Points, in no order, along strands that fork, close into loops and pass close to each other.
(in the rows, 128 means zero)
Two points are linked if the straight distance between their rows is under 162. Some points are linked to none.
J_299: [137 139 126 107 112 111  98 141  98  80 165 143 110 121  98 132  96 157
 137 115  96  93 113  81 168 129 100 146  90 126 111 145 101 135 161 107
 114 146  69  76  95  98 116 116 127 112  82 115  69 134 136  83 146 111
 161 142 109 106 133 107  82 148 164 152]
J_568: [110  88 121 151 129 130 192  87 146 180  77 117 165 102 149 138 145 105
 138 157 160 209 147 169 136 130 193 100 181 152 194  86 133  84 112 165
 172 110 153 152 173 158 125 154 132 141 146 114 187 105 156 132  96 186
 165 119 186 110 101 159 195 116 106  99]
J_465: [132 157 136 135 135 115 108 134 126 151 117 111 104 178 156 111 140 101
 154  94 162  82 134  86 109 123 118 132 120  91 110 146 105 136 165 119
  78 126 125 147 148 125 155 124 136 136 100 183 128 153 133 154 154  97
  58 166 104 176 185 133   6 127 147 111]
J_322: [156 129 162 113 144 188 163 127 153 184 138  65 144  98 168 171 138  99
  73 102 114 165 108 141 119 119 190  83 154 196  80 178 150 146 140 131
 173  71 195 204 101 126 155 137 103 138  97 129 132 143 101 173 111 136
  70 160 141 118  75 143 180 162 111 104]
J_557: [131 160 120 102 107 120 131 114  60  82 172 174 133 109 156 137  98 179
 163 112 117 127 154 135 125 134  81 138  85 111 131  53  84 132 120 115
  86 172  91  86 130 135  73 134 110  76 140  95 118  91 131  96 149 116
 149 127 140 128 162 114 159 137 141 119]
J_905: [153 109 120 112 114 125 108 142 122 117 162 118 105 105 128 142  88 148
 143 122  72 134 106  61 160 122 143 131  94 150  99 165 110 145 171 120
 125 112  91 103  98  77 119  86 126 106  91 121 105 138 141  94 136 110
 170 156 118  77 127 125  92 158 132 164]
J_672: [125 150 143 122 190 110  99 152 163 124 110 129  83 153  71 134 110 105
 134 146 159  87  91 103 194 123 121 146 134 123 173 195 128 126 122 111
  97  97 112 134  97 134 171 102 130 122 114 140 124 155 151 100 121  74
 127 103 135 120 123 130  78 135 147 143]
J_505: [129 101 121 166 100 121 177 118 162 169 103 106 138 135 166 108 176  88
 166 116 157 127 159 114 127 132 153 134 145 139 146 119 135 121 121 141
 137 122 169 152 181 138 132 126 129 143 139 146 173 149 166 181 107 140
  94 122 130 160 166 162 104  87  97 125]
J_149: [101 136  94 126 146  66 136 139 158  91  96 162 152 154  75  86 137 124
 126 181 105 125 187 183  77 111  95 151 104  87 132  80 150 102  73 123
 146 161 125 101 153 157 108 118 115 129 184  79 143  80 130 108 110 118
 151  98 100 139 142 101 151 148 119 129]
J_346: [134 119 104 126 143  71  97 163 128  61 133 154 123 138  41 112 103 177
  79 155  46 107 128 136 105 111  91 149  90 101  83 137 122 134 117 110
 158 139  77  82 101 113 133 114 132 144 108 109  73 121 107  92 126 104
 192 117  88  72 114  87 130 151 132 181]
J_319: [113 166 116 133 109 123 108 137 114 103 119 141 124 182 140  83 125 101
 124  98 155  75 128 125  96 117 111  95 113 101  88 133 141 124 124 121
 128 150 113 136 139 141 132 160 130 154 110 139  79 126  82 129 140 136
  93 145  55 181 141 111  78 116 164 100]
J_941: [125 183 142 116 167 127 104 139 127 137 131 120  81 175 127 136 114 108
 157 114 189  71 119  89 149 129 108 132 116 106 124 166 105 133 146 115
  51 110 120 152 125 130 171 119 134 135  93 173  93 153 135 137 146  73
  75 132 119 170 150 123  22 146 166 117]
J_765: [161 101 114 137 122 106 161 101 143 169 120 131 119 105 135 168 120 148
 202 150 123 170 121  88 182 147 143 122 115 175 168  95  72 122 164 139
 109 125 120 105 145  83 101  98 116  71 127 140 184 110 190  99 136 131
 192 105 189  98 156 162 114 150  87 139]
J_425: [137 117 138 114 129 127 114 137 141 142 140 115 105 103 128 143  90 127
 143 136 116 142 100  86 166 125 137 131 113 155 133 167 132 129 154 119
 130 102 106 113  97  99 126 100 119 102 115 119 125 134 131  94 118 115
 149 140 138 103 126 120 118 140 126 144]
J_418: [114  77 112 155 159 106 144 157 197 142  99 134 120 163 116 106 146  60
  89 139 100 129 112 120 160  89 163 129 161 133 152 188 182 120 107 136
 153 126 118 145 149 148 165  97 143 151 144 156 156 164 160 144 121 104
 133  81  65 105 121 144 143 102  94 160]
J_847: [131 109 112 129 118 115 156  97 127 156 111 140 135 109 151 151 118 137
 182 149 135 175 132 108 145 136 140 123 123 152 164  77  98 117 134 141
 130 121 129 107 148 116 107 120 114  98 144 113 169 105 165 101 115 153
 182 108 177 110 143 144 147 138 101 132]
J_701: [121 144 111 142 137  90 131 130 154 127 103 154 108 170 109 104 122 113
 169 128 148  96 136 104 169 125 105 138 121 119 161 126 124 129 129 121
 113 134 108 114 138 127 123 103 122 109 138 128 131 134 153 105 120 101
 129 115 111 157 167 119  75 128 125 124]
J_894: [111 148 103 128 125  85 148 110 128 105 109 173 143 144 122 103 126 137
 158 151 131 134 176 157 101 125  96 142 108 110 148  56 116 110  86 124
 116 151 123 103 158 155  94 125 108 105 181  87 150  83 135 100 115 127
 142  95 126 156 151 104 153 133 129 116]
J_150: [112 162 126 118  82 139 121 124  74 117 130 139 145 144 185 105 124 110
 123  89 151 105 135 148  84 132 121  85 119 108  79 108 146 136 121 130
 139 149 142 129 141 131 118 183 119 151 111 132 100 116  70 124 130 169
  66 149  81 177 137 108 123 106 150  95]
J_650: [156 133 172  97 151 150 147 110 127 199 165  80 113 108 181 196 121 134
 175 104 149 143 122  87 142 170 156 118 138 191 103 135  90 122 189 118
  91  84 157 168 102  95 122 111 118 106 117 155 169 140 142 159 141 111
  76 151 192 156 150 156  87 161 114 114]
J_95: [140 100 128 144 149 115 160 132 191 177 115  94 111 131 139 135 141  84
 149 133 126 154 107  80 160 118 172 129 147 184 154 166 138 120 136 134
 121  96 138 159 127 113 140  94 133 126 132 154 182 152 174 138 110 100
 125 117 126 116 136 167 119 129  92 138]
J_750: [ 70 119 125 150 132 116 163 109 148 144  52 166 150 133 119  99 148  93
 134 178 171 180 148 189 141 151 130 121 170  97 207  78 149  86  96 160
 140 147 138 128 156 175  96 158 123 140 192 110 173  84 124 117  85 166
 130  78 145 160 102 104 175 105 126  89]
J_47: [124  73 148 144 177 138 132 157 200 153 101 121 111 145 122 130 134  49
  55 126  95 145  86 135 153  84 169 114 176 156 128 224 191 116 103 138
 153  99 134 154 115 133 176 113 143 146 143 161 159 157 123 152 124 111
 119  98  69  89  80 134 177 114 106 136]
J_399: [162 114  89 160  98 163 188  86 159 140 124  78 143 106 157 124 181 132
 165 119 107 177 168 160 104  97 171 171 152 144 104  87 120 115 111 172
 161 136 190 163 200 148 145  93 209 153 146 141 135 176 159 231 134 131
 149 125 145 117 145 205 181 108  98 177]
J_730: [160 132  88 115 114  76 123 137 112  88 151 148 122 142 109 130 111 183
 161 127  68 119 170  89 123 130 100 159  73 117  94  89  83 128 150 116
 111 141 101  82 132  93 117 103 117  91 110  99 116 111 170  98 129  90
 175 127 112  94 185 116  94 169 118 167]
J_428: [159 101  89 167  95 146 181  95 157 151 123  84 143 105 151 126 196 132
 190 117 120 164 163 133 102 111 161 182 146 151 116  84  92 130 128 159
 144 136 178 154 204 130 133 101 198 147 153 149 154 169 178 231 140 124
 149 125 154 121 167 205 137 110  96 170]
J_385: [108 145 111 137 114 113 122 139 138 116 107 152 115 174 127  96 123  97
 140 119 147  93 127 117 127 114 116 116 124 115 132 136 151 122 118 121
 132 138 118 121 128 142 134 135 120 137 132 123  99 125 106 114 117 124
 110 130  76 160 144 107  98 115 143 124]
J_225: [143 155 143  97  94 160 134  89  36 164 168 124 146 115 241 146 122 140
 173  74 150 126 133 134 105 177 125 108 117 103 114  49 101 160 163 119
  97 139 148 153 158 131  82 172 117 111 120 138 169 109 119 143 163 162
  63 182 182 163 166 141 128  99 110  97]
J_865: [123 159 134 101 107 155 139  89  34 105 166 169 137 106 199 132  96 173
 165 112 144 141 143 153 123 148  97 108 103 107 146  39  99 145 115 109
  92 163 100 116 130 156  68 153 109  83 145  98 122  82 105  98 149 136
 119 143 164 137 143 125 186 110 131  98]
J_787: [144 108 123 128 104 136 120 145 127 147 145  96 118 128 164 129 129 114
 136  84 107 132 122  77 105 113 165 111 122 150  85 161 139 144 156 128
 129 104 140 143 113  94 144 119 134 143  97 155 119 148 128 152 127 127
 110 165  92 124 141 149  86 128 119 144]
J_889: [115 160 137 118  77 150 142 114  66 125 119 140 164 125 205 111 150 105
 107  84 155 115 156 174  82 133 137  75 135  95  88  98 155 147 109 147
 161 131 179 151 160 145 120 195 116 152 112 120 119 118  67 138 125 189
  45 148 103 180 125 116 154  92 128  88]
J_733: [119  97 108 159 112 143 189  84 151 166  93 105 172  98 155 148 146 129
 144 136 122 196 154 159 115 113 195 117 176 164 157  84 133 105 112 155
 177 104 163 160 169 153 137 140 141 133 138 104 165 127 162 152 113 189
 183 128 178  97 111 180 214 131  99 117]
J_437: [128 167 150 100 121 137  93 133  69  83 203 136 112 106 120 148  98 152
 144 112 126  89 108  87 176 145  90 147  92 133 118 144  98 132 161 100
  83 165  64  84  97 100 111 137 127 109  76 118  72 134 135  90 166 123
 128 159 119 120 124 112  89 143 172 131]
J_365: [140 110  79 125 154  80  98 129 149  79 120 131 157 134  89 106 134 153
  74 188  57 166 177 175  39  75 100 156  83  82 109  89 161 137  89 117
 167 151 125  92 135 110 147 118 119 107 131  69 141  80 129  92 114 147
 184 146 108  68 116 127 184 150  86 165]
J_460: [157 108 146 154 129 119 144 136 172 181 115  85 120 156 157 117 186  94
 155  96 152 104 148  86 113 122 158 150 155 126 126 164 113 138 152 131
  94 103 157 168 155 122 158 102 143 141 118 195 169 180 174 205 135  91
  67 150 125 159 182 175  43  99 114 129]
J_681: [141 126 170  94 150 167 115 142 138 161 155  77  99 107 132 168  84 108
 106 125 125 149  87 118 137 130 156  93 131 184  91 206 141 125 152 110
 136  81 136 166  79 115 156 119 119 137 107 130 111 139  86 121 115 109
  99 131 136 112  88 111 136 162 149 123]
J_520: [155 124 158 133  89 165 147 146 125 153 122  83 148 120 177 114 176  94
  98  80 142 121 139 134  93 125 173  90 147 122  75 163 154 142 130 147
 160 102 200 167 145 127 152 158 137 163  97 166 125 155 106 191 119 140
  56 163 102 153 134 152 124  98 117 119]
J_158: [138 141  94 122 152  56 105 164 141  57 127 145 129 169  38  98 123 156
  96 158  58  85 159 152  80 101  96 148  77  93  72 113 134 119 105 102
 158 151  85  90 121 127 133 112 129 143 118  96  83 112 111 101 139  87
 178 118  61  94 139  92 110 156 123 174]
J_863: [120 155 140 125  93 146 160  90  81 153 119 138 160 122 220 122 149 106
 143  95 167 124 155 159  97 153 143  99 149 106 120  78 141 135 116 154
 144 117 190 157 168 161 104 173 107 134 127 118 152 110 105 144 117 187
  56 145 145 179 145 136 157  85 113  87]
J_508: [ 87  89 129 147 123 135 178 105 151 161  52 138 155 106 145 116 143  84
 109 167 162 197 145 185 133 129 176 106 189 116 182 103 163  90  97 157
 176 120 157 137 157 171 130 160 124 150 163 111 175 102 130 139  80 188
 126 101 150 129  90 126 197  98 110 101]
J_302: [140 108  99 117  97 134 123 109 109 136 140 124 148 101 165 155  93 173
 152 122  79 186 150 107  91  99 151 124 111 143 108  84 107 144 143 127
 145 114 133 117 126 115 135 109 113  89 115  79 129 113 139 107 132 167
 196 135 173  73 132 150 175 170 115 141]
J_266: [147 117  77 129 138  93  99 117 135  99 131 119 151 119 114 126 122 169
  97 180  48 189 173 147  52  77 119 151  92 104 111  93 138 140 104 124
 155 135 128 100 135 108 158 110 122  97 122  68 146  97 149  91 123 159
 202 142 139  46 126 148 195 169  87 166]
J_353: [129 174 172  89 142 156 106 130  82 150 177 102  90 137 156 182  94 135
 142 110 183 100 112 114 155 171 123 101 139 141 103 169 118 118 160 107
  74 104 135 164 116 129 150 133 134 150 108 152 106 159 108 133 139  93
  50 112 143 178 139 106  95 148 168  99]
J_162: [117 107 155 123 157 152  86 162 147 122 116 125 102 117  78 138  93 109
  78 149 133 125  62 134 147 123 117 121 141 127 143 215 162 126 117 121
 149 104 113 124  72 122 158 128 133 133 129 133 101 131  85 107 113 129
 138 123 125 104  69 100 144 124 151 137]
J_390: [153 120 141 143 134 122 121 151 152 171 118  88 119 174 155 110 173  94
 138  89 140  92 141  83 100 110 151 139 138 104 105 177 118 141 149 126
  91 107 143 165 151 131 172 117 145 151 107 196 144 172 150 188 142  87
  61 159  95 156 183 155  18 110 137 125]
J_737: [ 93  97 120 132 139 124  95 159 130  73 104 181 140 118  50 108 107 174
  60 151 108 123 102 170 112 118  85 147 125  90 137 131 154 124  94 126
 162 144 111  96  78 126 123 137 125 139 151 114  87 103  79 111 105 152
 176 104 127 118  75  76 155 126 156 138]
J_268: [ 97 136 143 129 110 150  92 146 111  79 115 157 134 153  94 109 118 120
  79 127 157  99 105 156 100 116  96  87 130 112 105 149 158 132 109 114
 159 142  98 101  96 127 137 174 131 151 122 121  64 113  46 109 126 150
 127 131  78 146  71  89 135 115 169 123]
J_238: [162 115 150 109 157 157 150 116 165 198 147  60 113 101 163 175 121 121
 157 117 113 164 104  79 149 141 173 127 131 218 110 156 107 123 173 127
 114  80 155 172  93 100 127  99 110 106 109 137 164 140 152 151 134 110
 116 159 168 111 127 164 115 174 104 129]
J_386: [130 117 156 112 149 147 105 144 145 146 134 104 103  98 116 152  87 109
 112 146 128 145  80 118 161 130 141 119 134 158 138 194 148 122 134 119
 138  94 120 125  83 114 141 113 123 118 129 120 124 131 102 100 104 123
 130 130 145 106  94 111 137 136 140 132]
J_171: [167 122 140 136  87 155 153 100 122 184 139  85 154 104 189 149 191 130
 185  73 143 134 137 104  93 151 165 156 149 142 105  85  88 148 181 146
 130 102 187 146 151 112 109 135 150 127 126 154 176 148 154 204 150 143
  93 180 183 145 171 179  88 101 115 130]
J_434: [157 102 114 163  86 145 170  94 142 171 125  91 142 106 167 143 200 137
 204  91 135 149 148 111  99 130 161 173 145 150 125  79  71 144 158 148
 135 118 180 142 179 113 114 113 169 134 141 155 167 154 176 215 146 138
 132 151 171 135 178 194  96 106 105 154]
J_278: [143 102 125 143  92 146 135 151 136 139 133  95 139 137 169 107 163 104
 119  78 117 124 135  99  87 106 166 111 136 132  83 157 150 139 139 134
 147 114 164 153 144 120 156 137 142 162 105 166 121 163 121 185 126 132
  91 155  72 138 150 153  95 100 119 146]
J_203: [161 121 122 161  76 193 159 114 150 131 127  84 153 108 167 113 191 135
  92  60  96 162 146 158  90  75 183 121 149 132  45 128 151 146 129 168
 176 109 203 163 162 126 152 117 193 157 120 163  98 185 103 234 146 135
 112 155 103 116 115 184 172 102 100 157]
J_954: [152 115  89 130 101  94 139 121 117 127 138 142 121 142 142 137 123 162
 188 120  98 133 160  76 135 131 115 149 101 130 121  85  87 135 156 125
 107 139 122  98 150  92 121  98 116  94 124 120 150 120 175 118 131 114
 162 121 135 120 188 135  88 154 103 155]
J_12: [154 137 157 102  97 151 137  95  77 183 162  99 147 106 217 167 158 133
 170  73 149 129 134 108  99 167 151 131 140 130 101  79  92 149 191 134
 108 112 175 146 147 109 101 151 130 119 118 156 186 132 142 170 166 151
  63 185 190 162 168 158  90 111 109 114]
J_189: [115 173 151 102 107 170  85 128  77  82 158 133 130 137 127 126 111 123
  96 116 163  95  98 152 111 129  96  72 114 124  83 145 148 133 125 107
 132 156  88 108 107 110 128 181 132 156  90 127  66 122  57  97 149 163
 100 137  92 156  75 102 131 118 180 111]
J_866: [163 102 101 140 110  99 149 116 141 148 131 132 108 131 134 155 130 157
 198 130 103 144 135  68 167 141 135 145 109 159 138 104  76 136 175 129
 105 124 122 103 141  68 116  82 117  77 125 139 166 129 196 124 137 110
 177 119 153 105 178 157  78 154  85 151]
J_506: [101  99 139 136 156 145  84 161 152  95  95 153 113 128  49 115 109 129
  69 154 131 108  70 150 153 131 101 140 140 104 167 194 174 123 104 123
 155 124 118 112  65 132 144 133 133 139 140 137 100 129  87 108 113 134
 157 113 127 114  67  90 139 114 153 138]
J_382: [100 121 127 118 117 134  94 143 107  85 126 170 141 111  95 120 101 161
  85 135 124 130 112 159 112 114  93 130 120 101 119 115 144 131 107 122
 153 145  99  87  88 127 116 145 117 127 146 102  81 103  73  94 114 151
 159 121 128 123  86  80 164 127 167 137]
J_34: [109 108 116 172 102 121 191 107 155 161  79 129 155 142 161  95 169  72
 165 136 166 140 179 147 135 142 150 124 154 131 168  93 133 102  99 155
 150 135 168 148 199 161 119 144 123 143 153 131 175 133 158 164  92 157
 100  99 136 163 147 144 139  85 102 111]
J_938: [106  70 153 152 155 148 128 165 175 139  76 145 102 152 106 121 133  53
  44 148 125 133  90 168 126  96 149 100 175 129 134 221 199 123  94 130
 174 103 133 150 112 146 182 148 138 148 152 159 135 138  96 156 115 131
 109 100  59 102  74 116 176 101 107 123]
J_824: [121  73  99 143 144 115 113 148 160 127  98 133 119  88  92 130  82 162
  57 165  50 179  87 129 141 105 132 143 128 126 124 154 150 140 122 138
 165 105 106 106 109 109 136  79 126 118 145 124 132 131 119  98 110 142
 203 112 141  59  85 104 166 146 110 156]
J_897: [ 93 134 153 117 140 142  89 137  69  75 194 178 153  67  90 133 131 202
  84 140 127  83 104 141 151 157  78 165 122 121 193 101 111 150 105 119
  89 191  74  91  75 145  66 152  96 119 157  95 105  93 133  90 165 144
 156 134 160 115  97 100 172 115 167  92]
J_805: [150 150 111  96 107  95 117 128  80  79 168 166 135 116 135 138  96 183
 153 121  89 131 165 115 113 127  81 150  70 114 107  64  75 125 132 114
 101 160 100  72 125 117  98 124 111  76 121  89 112  88 145  88 141 121
 170 127 136 102 166 110 143 159 140 143]
J_253: [119 185 118 122 116 112 111 124  96  96 144 151 108 164 126 106 113 134
 163  90 149  62 131  98 144 133  90 141  91 101 110 104 106 133 143 116
  78 164  85 104 136 120 104 125 128 110 113 136  86 126 126 115 163  95
 112 161  96 171 168 106  58 134 158 108]
J_136: [128  97  81 126 176  67 121 150 171  94  93 148 138 131  39 100 116 163
  73 215  55 163 150 180 110 123  96 172 110  87 138 105 149 111 100 139
 161 147 120 102 128 132 130 102 133 141 163 110 156 100 154  96  96 114
 188  77 122  78 125 112 158 145  89 166]
J_291: [ 79 107 101 155 138  84 179 118 160 136  62 157 159 151 105  91 158  91
 140 188 147 178 192 185 117 140 120 136 156 104 192  64 134  85  87 151
 147 166 131 129 192 174 107 144 124 145 187  99 183  84 147 120  85 141
 149  68 133 147 125 116 162 128 115 108]
J_962: [120 131 124 139 176  92 110 151 179 128  84 143 101 140  46 115 117 115
 123 168 148 116  89 124 208 140 108 151 144 117 207 174 138 120 125 127
 123 124 107 105 106 133 128 103 135 120 140 143 151 140 162  83 107  94
 157  89 145 114 121 128 105 123 125 134]
J_534: [148 125 175  99 149 187 133 142 135 178 158  67 116 110 152 184  99 114
  78 113 118 161  86 135 124 132 167  68 136 197  62 201 141 140 152 107
 158  73 157 196  88 114 156 133 107 156  97 135 108 140  72 145 111 115
  74 134 137 114  66 115 157 183 148 108]
J_641: [100 178 142 131 146 123  94 133 121  82 149 162 129 143  73 113 120 135
 114 125 166  49 107 123 163 142  85 148 123 115 166 135 131 129 108 123
  95 155  89  95 100 144 107 136 112 124 133 113  84 130 123  90 150 105
 141 133 117 150 117  94 104 124 168 103]
J_405: [153 120 160 150 126 128 166 125 164 191 114  85 129 135 164 132 179  81
 164 109 173 117 143 111 126 156 155 135 159 145 136 140 115 123 144 137
 108 101 182 172 157 132 144 123 129 140 129 172 186 169 165 196 117 117
  56 135 154 178 168 167  81 100 104 111]
J_989: [158 104 114 165  84 188 175  99 169 140 119  88 151 120 167 104 192 115
 119  91 118 154 164 168 111  94 181 139 160 121  67 121 156 123 106 176
 169 126 203 159 184 148 158 111 202 163 141 155 119 181 122 249 133 125
 115 118 109 129 129 185 182  86  92 173]
J_455: [173 136 160 118 113 185 152 137 138 168 140  63 153 101 177 143 172 109
  84  73 122 145 127 135 100 128 188  96 145 160  58 167 147 153 148 148
 166  91 214 191 117 114 148 151 136 160  88 160 127 159 109 203 123 137
  66 177 132 139 110 161 146 130 112 118]
J_453: [109 127 157 109 132 165  88 125 101 113 162 148 127  73 114 146  95 151
  90 144 142 137  93 154 151 137 100 133 130 125 159 142 142 129 118 130
 133 132 110  96  76 124 107 143 112 117 141  97 105 110  89  88 120 168
 141 132 168 121  77  90 165 121 164 119]
J_853: [108 200 126 128 132 128 102 123 102  98 137 139 111 187 131  92 118 109
 143  94 170  52 125 112 123 132  95 120  97  93 106 123 124 134 134 119
  76 158  98 136 139 141 115 148 137 137 112 150  73 129 105 122 169 105
  94 162  84 191 151 108  48 122 170  84]
J_544: [143 110  99 126 108 123 102 115 108 116 129 115 153  99 148 152  96 188
 118 138  60 198 163 136  49  79 134 125 110 121  99  86 120 140 123 117
 159 118 126 120 126 118 156 111 112  85 110  67 126 115 127  93 136 181
 203 141 169  51 114 156 205 182 113 141]
J_388: [120 111 102 138 157  83 126 147 167 119  81 164 118 124  37 104 116 150
 114 184 113 136 110 143 190 146 100 157 138 110 188 130 122 115 124 142
 138 138 109  96 113 137 102 104 134 127 160 130 151 123 163  78  99 112
 185  73 147 107 133 116 124 122 122 136]
J_856: [104 135 175 108 158 170  64 135  93 114 189 131 121  66  89 164 104 157
  85 149 149 118  83 135 163 160  92 145 133 146 173 172 137 122 125 117
 106 136 106  99  67 127 118 142 108 128 131 106 106 127 100  91 134 157
 128 127 174 119  68  92 154 125 173 113]
J_262: [125  93  84 135 163  70 139 149 169 127  80 151 130 131  39 110 123 154
 105 206  91 180 134 158 176 148 103 153 136 109 180 105 121 106 132 154
 146 149 110 107 145 138 108  99 138 134 163 131 176 108 175  88  91 111
 200  58 153  86 133 119 140 131  98 149]
J_411: [149 102 130 132 149 143 164 111 181 195 124  80 122 100 150 154 132 105
 155 138 113 179  99  85 165 130 181 123 136 210 143 143 114 123 153 140
 128  89 146 157 110 106 118  96 119 109 127 136 182 135 165 136 128 121
 152 141 162  95 115 174 141 155  88 129]
J_227: [107 168 169 108 143 160  71 133  66  90 223 134 121  86 104 164 108 161
 111 130 139  87  99 107 173 156  79 148 115 149 159 157 108 134 143  95
  81 165  76  89  83 117 109 150 116 127  97 106  80 132 129  86 165 140
 124 146 150 114  93 104 130 132 180 120]
J_112: [104 148 142 106 129 146 128  90  71  91 139 184 154  88 151 123 106 189
 129 148 148 155 135 177 117 143  95 124 123  95 182  47 111 129  91 123
 102 163 100 109 113 171  75 152 108  94 184  85 127  72 100  90 130 158
 146 118 171 137 110 112 213 108 145  99]
J_472: [120 116 117 140 147  91  84 162 130  57 129 159 118 147  21 109 112 167
  75 140  74  77  91 124 145 117  97 153 109 102 112 164 124 141 129 114
 153 136  69  90  82 128 134 116 130 152  93 126  53 139 110  96 138 100
 201 119  89  86  98  95 103 140 151 166]
J_925: [ 93 140 157 115 135 165 106 114  70  77 175 174 155  66 120 120 124 199
  95 142 150 114 112 166 138 149  83 143 129 107 196  83 122 139  90 120
  92 185  87 103  86 160  64 157 101 110 182  93 116  85 109  96 149 149
 148 129 170 129  93  98 198 105 159  95]
J_698: [106 177 133 126 129 112 115 124 103  84 156 174 126 124  85 116 124 160
 138 122 146  62 120 124 171 144  82 159 114 115 170  98 100 133 112 121
  88 165  83  86 114 140  75 124 109  94 153 107  99 121 141  84 153 101
 152 128 131 140 138 103 118 127 149 103]
J_910: [ 93  99  88 176 119  89 189 120 172 148  77 129 153 159 115  90 173  68
 162 159 148 153 204 148 136 137 133 137 147 131 180  88 124  99  87 147
 147 166 142 147 222 163 125 131 131 146 162 130 177 126 171 153  94 119
 131  69 125 153 151 148 134 109  96 126]
J_71: [135 154 150 116 183 115 115 153 156 148 116 114  72 170 111 143 110 102
 157 129 177  88 108  90 170 120 133 126 134 125 141 198 121 130 132 111
  69  87 123 170 117 133 188 103 137 130 102 164 113 159 142 133 127  62
  92 105 119 149 142 128  53 147 155 132]
J_767: [118 202 174  96 132 185  90 115  61 125 189 110 109 134 148 160 104 135
 114 129 192  94 104 150 142 186 109  80 138 132 116 156 141 127 124 106
  83 131 128 156 113 141 137 167 128 156 115 128  94 142  79 115 141 121
  51 121 137 177 108  87 150 126 164  94]
J_106: [130  97 121 144 158 102 146 152 195 160 106 112 109 156 132 115 140  76
 130 133 125 128 110  92 164 102 166 129 149 152 153 185 160 123 125 130
 124 108 125 158 136 127 162  94 139 137 128 156 165 162 167 143 116  93
 119 107  90 120 141 158 109 112  98 150]
J_272: [129 143 125 120  97 138 155  78  65 146 134 143 145 120 223 133 129 131
 173  92 156 128 151 141 102 154 128 112 125 112 130  48 114 144 130 139
 112 127 156 143 169 151  89 159 112 113 139 119 159 103 123 136 136 172
  81 149 159 172 162 136 149  94 110  97]
J_370: [110 134  95 133 127  85 124 152 142  80 109 164 127 175  81  95 119 131
 121 135 106  88 144 125 105 106 106 127 107 102 107 123 142 125 107 108
 149 149  99 109 131 144 133 120 122 146 140 111  80 118 104 109 129 102
 153 115  68 137 143  95 106 134 144 149]
J_550: [123 109 166 131 146 150 120 168 152 138  89 131  95 166 108 127 138  58
  67 152 156 104  99 164 116 116 147  84 175 125 122 230 183 123  96 119
 161  96 146 166 107 157 197 165 136 152 127 150 111 134  79 149 110 123
  81 101  62 127  88 114 160 110 135 111]
J_274: [138  95  93 150 112 121 176  96 146 168 113 110 146 108 152 154 145 139
 186 139 122 186 149 115 121 121 174 128 139 173 158  74 101 117 130 148
 147 117 155 139 172 129 124 121 135 121 134 118 175 118 184 139 123 160
 191 115 179 105 143 179 161 145  93 139]
J_768: [148 156 172  82 129 151 119 128  87 175 170  84 108 120 182 180 107 133
 147 100 156 120 123 104 124 174 143 101 135 150  77 151 112 128 185 112
  91  99 152 166 118 109 134 133 130 144 101 161 142 149 120 153 145 114
  41 147 157 175 148 121  80 149 142 102]
J_714: [120 138 123 126 124 111 155  92 110 136 115 166 130 123 151 133 116 134
 179 145 157 151 134 134 150 149 112 126 124 137 169  66 101 121 122 135
 107 133 120 103 143 135  87 128 108  90 160 117 158 100 143  95 118 148
 141 110 161 148 153 124 145 120 119 117]
J_180: [107 139 134 133 153 109  78 154 126  62 146 158 128 137  34 113 124 153
  87 135 123  44  88 120 162 129  88 166 118 107 154 157 124 139 123 118
 126 143  81  83  77 139 121 128 120 147  99 118  62 132 121  92 148 106
 183 132 113 111  94  96  93 135 172 133]
J_297: [150 103 109 124 110 116 108 149 133 120 145 105 108 147 137 124 115 139
 145  90  79 123 114  48 129 111 152 130 104 135  85 171 129 143 170 121
 111 114  89 130 108  78 145  96 141 137  86 159 110 156 143 130 144  95
 144 167  78 101 153 142  56 150 125 168]
J_476: [125 112  96 117 159  73 112 145 152  77 104 157 148 132  56  97 125 153
  80 193  72 148 164 197  58  99  89 159  93  77 118  91 157 119  82 120
 158 153 123  94 121 127 131 115 122 123 157  81 132  75 122  99 108 133
 171 116 109  92 113  99 169 149 107 155]
J_387: [114 133 151 133 125 148 101 161 135 111  99 137 108 179 107 109 126  70
  81 144 158  92 101 148 110 113 122  82 146 110 119 201 174 128 111 115
 156 115 120 145 102 140 181 169 131 153 115 146  83 132  65 134 123 133
  99 125  58 141  86 103 127 112 151 121]
J_709: [124 199 168  91 113 187  81 119  54 102 190 114 119 130 145 147 102 136
 105 121 174 102 102 155 122 167  98  68 120 129  84 156 143 136 131  99
  95 156 105 134 111 116 130 183 134 164  87 128  78 137  71 106 157 148
  61 137 117 171  85 100 140 116 170 101]
J_940: [118 171 106 138 126  93 131 120 121 101 132 170 109 169 108 103 120 141
 171 106 145  71 148 111 157 133  88 151  99 107 139  92  99 132 132 120
  88 159  95 103 144 127  95 107 117  93 141 124 111 125 144 104 151  91
 131 132 110 171 175 109  68 136 140 104]

A piece is two or more points that can be reached from each other along the links. Count, over all rows, the pieces, the separate loops (a circle has one, a figure eight two, a Y none), the forks (points with three links) and the tips (points with one).
pieces | 3
loops | 6
forks | 9
tips | 3

Name the points in between on the shortest way along the links from the first point to the second, in order.
J_385; J_12 | J_319, J_150, J_889, J_863, J_272, J_225
J_299; J_418 | J_437, J_227, J_856, J_453, J_382, J_268, J_387, J_550, J_938, J_47
J_472; J_150 | J_346, J_158, J_370, J_385, J_319
J_453; J_520 | J_856, J_227, J_437, J_299, J_905, J_297, J_787, J_278
J_938; J_425 | J_550, J_387, J_268, J_382, J_737, J_506, J_162, J_386
J_544; J_149 | J_266, J_365, J_476
